Each row is a point on a landscape with many peaks, with its height.
A climber steps from a point to the highest of its 2 nearest points, and stops where none of them is higher. Distance is the straight distance between rows; heights are no part of it.
Ziviz height 62.7: [144 105 163 151 145 113 123 142  98 126  89  88  89 121 115 144 150 105
  78 156]
pum height 78.1: [139 129 115 123 177  95 122 140 169 162 104 101 166 126 103 129 198  76
  89 121]
ruru height 74.8: [149 124 125 137 157 126 143 167 145 151 107  93 191 168  76 128 200  72
 110 164]
rakom height 56.8: [ 33 123 173 143 126  96 110 127 122 129 107  81 213  89 119  90 123 162
  15 101]
bot height 70.9: [ 97 111 122 125 134  53  77 169 114 125 100 120 115 144 146 135 138 159
  70 116]
vuka height 68.3: [107 104 120 193  68  81 134 112 123 111 100  82 164 149  91  91 134 142
 136 117]
Gad height 72.9: [152 145  92  98 123  84 138 154 151 165 128  92 155 133  88 129 149 113
 139 115]
rivel height 66.0: [140 124 153 138 127 136 133 120 170 147 145 105 168 128  75 122 130  53
 176 158]
kire height 72.5: [143 112 118 191 179  94  68 143 184 144 124 115 139 184  75 102 139  83
 141 125]
biveg height 72.6: [104  78 116  96 114  93 117 139 122 178 110 150 118 113 177 132 130 149
 144 150]
beker height 50.8: [172 168  48 150 151 161 138 123 151 170 154 132  84 162 118 167 128  79
 187 181]
Ker height 60.0: [ 84  83 157 115  85  94 134 134 122 135  94 119 150 131  73 130 120 113
  96 142]
Fik height 62.8: [119 167 170 177 124 113  83 110 101  86 121 145 125 100 160  96 105 117
 115 127]
Vore height 62.5: [206 138 147 153 132 171 136 109 182 125 163 115 143 135  69 126 113  68
 169 139]
tum height 33.2: [ 94  81 118  64 159 159 102 147 119 120 102 100 121 125 122 139 117 149
  91 120]
lelo height 58.4: [191 183 129 147 129 152 147  97 172 115 169 125 113 118 110 151  84 111
 189 144]
mabit height 68.9: [126 106 129 104 120 114 165 122  96 203  81 171 102  96 179 142 114 172
 137 175]
Bofa height 47.8: [117 128 134 136 110 164 155  45 141  87 104 137 103  93 146 153  89 165
 126 136]
Remum height 68.5: [176  92 136 100  86 152 136 132 133 101 123 184 127  86 137 152  91 115
 137 132]
tob height 4.5: [197 140 138 140 147 101 137 143 194 100 108 110 175 141 112 153 126 145
 124 134]
gam height 75.1: [119 117  91 170 149  96  79 126 145 133  82 104 141 151 107 102 148 104
 129 132]
zetut height 35.1: [124  87 139 115  97 152 139  92 169 120 199 172  85 167 113 159 154  97
 143 100]
Vimo height 57.6: [144 121 174 164 123  90  99 124 119 127  63 148 149 102 122  98 105 117
  93 160]
nute height 6.6: [179 165 135 121 139 143 150 127 173  90 174 154 161 135 171 161 186 121
 124 115]
bofef height 54.7: [104  94 144  93  80 102 127 117 137 113 113 137 153  72 165 145  73 172
 116 140]
dasoz height 55.7: [148 182 153 130 142 142 145 112 116 110 121 107 138 112 110 142 149  98
 101 138]
kol height 57.7: [106 170 174 127 129 111 123 121 102  87 113  97 122  81 140 153 123 106
  58 136]
Bori height 46.9: [135 115 136  99 101 186 168 132 106 120 154 149 121 169  75 127 117 129
 153 131]
razu height 26.3: [160 146 151 123 118 145 159 103 105 138 136 152 127  86 196 124 169 126
 146 143]
pev height 69.7: [129 101 155 144 157  85  90 148 193 155 162 120 118 185  76 131 125 116
 148 119]
fifi height 57.5: [120 119 158 101 120 113 133 114 118 143 148 119  81  99 139 148 145 123
  94 109]
gupil height 48.8: [160 134  83 124 185 130  99 152 135 153 123  91  95 164 109 144 155 118
 122 129]
Nodab height 31.0: [121  91 147 111 168 161 123 110 144 156 131  82 138 112 127 103 135 135
 145 114]
vifop height 32.1: [102  91  99  82 150 127  96 110 131 164 102  87 126  81 125 110 102 145
 117  96]
mefat height 58.3: [110  83 120 106  77 111 150 122 125 107 113 134 139 141 136 144 104 203
 123 130]
Veb height 60.2: [113 131 174 159 122  91 123 138 142 126 120 100 204 102 123  88 151 110
 110 107]
vekek height 65.0: [101 169 171 138 120 136  93 111  74 112 168 150  91 106 167  90 122 130
 119 104]
tidip height 49.9: [128 173  99  95 158 155 121 171  76 115 151 160  74 123 203 145 103 173
 138 124]
Susog height 69.5: [150 168  69  99 130 120 159 116 146 190 107 132 138 145  80 143 137 109
 162 153]
loniz height 11.3: [157 159 117 124 133 111 153 124 176 144 193 160  97 195 129 163 143 153
 157 125]
mened height 0.6: [ 96 139 125 135  93 116 130  71 134 145 130 134 149  96 149  96  85 166
 165 124]
Tas height 63.4: [133 112 131 109  92 116 118 144 127  79 119 159 120 138 116 149  95 142
 115 117]
fab height 55.2: [152 144 107  91 133 112 131 142 110 146 145 105  79  92 134 154 110 131
 131 109]
Rimi height 8.8: [160 144 109 124 111 119 145 144 164 109 196  73 114 128 121 178 162  93
 137 110]
zovul height 14.2: [123 173  35  89 172 203 180 128 158 148 153 183 115 165 146 178 129 135
 176 154]
zumo height 67.3: [130 108 132 114 168 138 135 166  82 163  93  88 101 157 129 141 164 134
 109 181]
bet height 41.3: [183 174  31  80 142 168 153 148 120 146 130 163 121 110 130 143 132 108
 154 107]
fudo height 63.6: [119 121 141 187 147 116  98 150 156  74 172  82 148 146 100  98 136 104
 128  66]
mobus height 66.4: [146 123 132 172 131 118  91 144 191 107 196 106 132 172  87 119 127  81
 166  94]
napus height 46.8: [109 128 132  94 128 136 121 155  85 101 158 152  89 148 193 150 143 178
 102 115]
bul height 10.0: [167 129  94 128 122 109 143 137 191 129 206 105 104 196 105 176 172 130
 135 108]
labil height 18.0: [ 99 160  94 100  82 166 190 125  99 129 118 176 105 119 125 154  41 180
 169 145]
Nobi height 0.1: [ 70 138 150 140 106 105  89  70 142 141 141 133 143  88 123  80  99 123
 122  92]
ged height 20.0: [ 81 153 117 113  73 152 167 103  89 129 135 178 137  91 179 118  59 206
 159 140]
Feg height 41.8: [ 59 115 146 185 143  90  84 114 112 115 114  93 109 131 164 121 174 108
  93 140]
Leve height 12.7: [146 171  80 100 148 157 159 130 177 120 174 180 138 201 141 179 151 152
 160 145]
Ravar height 29.6: [143 127 146 119 178 150  89 129 114 137 142 117 102 107 154  93 113 152
 150 108]
gonet height 75.7: [125 142 140 103 150 130  91 163  85 150  91 125 155 120 112  78 114 143
 114 124]
Magep height 73.2: [ 98 120 137  95 145  86  90 167 105 148  90 132 168 128 120  88 133 165
  61  95]
mizof height 50.0: [165  89 180 143 138 162 129 142 120 111 111 112 129 138 107 120 104 125
 151 172]
zazak height 59.5: [ 45 109 154 194 166 110 124 128 126 111 137  64 157 157  99  93 176 121
  70  74]
dibup height 41.9: [138 157 125 128 114 184 167 102 121 107 176 161  79 170 116 162 127 119
 153 139]
Tunag height 45.8: [162  60 173 158 117 150 121 184 107  99 122  97 154 130 106 104 136  81
 132 141]
pini height 61.8: [103 122 160 200 134 108 110 146 132  87 140  87 188 104 122  66 135 100
 101  59]
rotov height 59.8: [ 99 146 193 130 124 105 138 121  83 141 136 113  90 110 134 147 164  92
  82 154]
bilo height 39.0: [179 124 194 155 119 119 144 106 143  85 118 114 134  85 109 106 100 154
  93  83]
bifi height 44.4: [ 94  98 163 180 154 129 107  74 146 105  94 130 130 139 160 116 160 165
  85 128]
Maz height 7.7: [180 159 109  84 138 148 147 149 162 120 197 129 123 123 139 171 150 112
 148 106]
lubis height 64.0: [108 103 114 132  60  99 155 104 111 123  89 120 143 157  61 111 120 145
 123 115]
revir height 52.8: [102 125 136 124  80 135 116  97 112  90 106 136 151  54 166 135  67 125
 135 167]
zisun height 43.0: [ 95  95 137 172 165 119 109 107 149 114 105 118 114 172 143 141 189 116
  86 151]
Bep height 68.4: [ 92 127 147 154 149  44  80 197 122 126 123 121 136 164 110 114 146 108
  79 108]
mafo height 62.9: [ 97 153 137 112 144 104 122 103  84 180  70 117 131  88 158 114 124 146
  86 173]
vope height 51.8: [127 105 171 116  80 151 153 120 134  99 146 148 136 153  42 129  96 103
 123 115]
Pagog height 59.3: [130 149 130 144 107  83 104 154 124  84 106 109 172 108 123 107 108 140
 101 110]
teg height 51.9: [173 143  95 104 168 132 134 154 123 162 143  76  67 134 102 168 108 127
 153 145]
Bitu height 56.1: [118 100 187 127  71 104 159 157 122 107 138 110 144 124  43 131 113  82
  88 103]
nivol height 67.4: [ 95 126 141  93  96 139  96 136  85 122 169 135 119  74 176 114 115 117
 127 105]
Zur height 65.3: [131 100 151 133 134 124 142  89 106 167  75 118 104  84 152 132 130 139
 123 178]
fetem height 3.4: [186 139 172 114 152 109 139 145 157 137 118 135 156 146 108 129  90 170
 140 140]
mip height 34.8: [117  79 149  76 169 178 137 123  99 153  86 131 111 100 164 133 126 171
  97 146]
nud height 69.8: [135 117 127  90 118 169 107 141 119  95 154 147 135  87 171 130 140  82
 133 108]
nenu height 45.1: [153 158 107 117 134 114 129 116 106 170 131 163  86 150  98 124 156 104
 112 111]
rura height 42.9: [126  89 194 148 135 141 126 181 118  90 144 114 168 116 106 107 152  78
  81  93]
nom height 47.0: [123 139  92 134 163 126  79 113 138 145 150 126  71 148 115 126 156  80
 132 104]
dedu height 57.2: [123 144 123 150 127 146 124 123 116  76 104 107 157 119 108 112 147 102
  90  95]
Zev height 74.7: [ 78 119  85 141 122 147 117  82 126 132 144 142  84 159 162 124 132 154
 172 130]
sifan height 72.3: [118  87 120 221 130  95 113 137 139 117 102  84 158 159 112  83 176 114
 123 109]
Dozok height 1.3: [112 163 145 113 105  88 127 109 143 133 155 123 140 124 119 113  69 195
 157 100]
losu height 40.9: [131 118 211 139 106 130 133 141 113  78 123 117 166  92 106 119 103 123
  69 103]
begas height 77.5: [128 103  57 150 128 141  94 104 129 123  60 130 159 116 136  94 139 118
 144 135]
geba height 22.2: [118 154 129 115  74 152 168 131  89 106 140 194 137 123 181 135 107 158
 171 164]
Ketal height 54.4: [182 161  58 138 129 169 147 113 151 123 150 140  78 131 108 167  81  98
 180 142]
Bavar height 54.3: [141  93 179 189 101 112 124 129 111  98  85 119 139 142 117 106 112 139
 136 178]
nesi height 70.0: [110 114 137 131 108 128 152 147 139 133 127  93 194 155  83 115 157  95
 152 152]
Zop height 2.2: [154 139 177 150 119  95 126 113 144 147 129 112 142 124 103  87  81 165
 162 120]
fogel height 60.3: [162 121 170 173  92  87 100 127 110 101 106 173 121 102 160  96 111 142
 109 112]
debud height 77.3: [117  83  64  99 118 123 142 155 127 178 122 149 106 130 179 142 106 169
 196 152]
Zakov height 71.9: [140 135  58 109 123 125 165 143 155 194 134 186 118 147 162 156 115 143
 203 166]
suri height 61.4: [ 89 116 143 186 166 160 112 132 132  86 151  94 139 171  85  95 169  81
  99  82]
fup height 45.9: [ 88 106 154 153 110 153 121  56 120  90 103 119 134  88 175 113 116 169
 102 136]
Vate height 38.1: [177 141 153 125 111 179 138 110 164  97 205 184 101 159 114 148 115 107
 160 107]
gova height 39.9: [ 98 110  61  84 144 190 145 171 101 127 124 186  93 148 184 150  80 190
 165 134]
mar height 59.1: [ 63 146 123  91  99  94 148  97 125 187 137 148 108 140 119 148 125 130
 146 150]
lop height 72.0: [140 132 126 109 172 157 122 153  85 164  76 110 124 140  90 111 121 129
 136 166]
pas height 48.0: [150 119  51 132 155 145  87 122 146 159 136 141  72 132 135 141 127  82
 176 146]
zusa height 73.3: [183  82 101  88 123 167 120 165 138 126 143 168 117  89 165 150 124  83
 157 131]
Fel height 43.4: [ 83 117  70  99 129 161 131 143  92 123 157 169  87 172 187 149 146 171
 156 135]
Vapo height 43.1: [194 195  59 112 148 143 150 113 124 183 153 164  83 140 113 122 149 106
 145  93]
nem height 61.1: [ 73 163 130  75 131  89 143 117  99 194  99 123 142 129 120 133 128 159
 104 152]
keb height 66.7: [162 142 108 112 125 104 164 130 135 195 119 172 103 144 115 158 120 111
 163 180]
bapet height 50.4: [137 134 138 155 104 164 135  91 114 103 104 133 111  90 134 131  77 120
 166 163]
datu height 15.9: [116 160  60  92 121 184 192 123 123 126 122 156 122 126 138 171  98 144
 166 158]
kigu height 58.0: [ 31  98 153 154 126 106 120 145 122 109 130  58 189 126 109  99 138 146
  67  86]
feti height 24.5: [116 133 166 137  70 132 158 111  81 115 148 144 137 114 177 117 148 147
 147 149]
dedor height 5.3: [167 156 147 146 148  92 136 164 180  70 125 100 206 122 132 134 155 128
  91  99]
fekam height 37.0: [133  96 100  93 146 186 139 137  97 140  91 180 109 111 168 128  96 169
 140 142]
gove height 75.8: [132 174  81 118 127  83 126 127 139 150 133 111 142 138 124 131 210  93
 109 104]
bize height 52.7: [103 169  84  97 153 118 112 141  94 156 128 138  71 128 151 137  99 152
 137 124]
sene height 5.9: [164 149 127 117 153 117 133 126 173  99 118 130 174 100 157 137 184 115
  88 103]
seb height 28.0: [168 137 175 106 158 157 135 134  95 138 143 135 121 108 165 106 159 155
 116 111]
Gak height 74.1: [123 120  85 170 138 162 107  98 115 110  98 147 121 162 160 105 147 149
 164 149]

For each start below, name the point where the climber stops.
beker | pum
bifi | zusa
losu | zusa

Call two points neighbours if one is among the 2 nearest of the other. Go from one point of each pair to the other, from neighbour to neighbour, staying as high as possible. Name the lowest point that can't be avoided.
begas, Zev | Gak
begas, debud | nom
debud, pum | keb
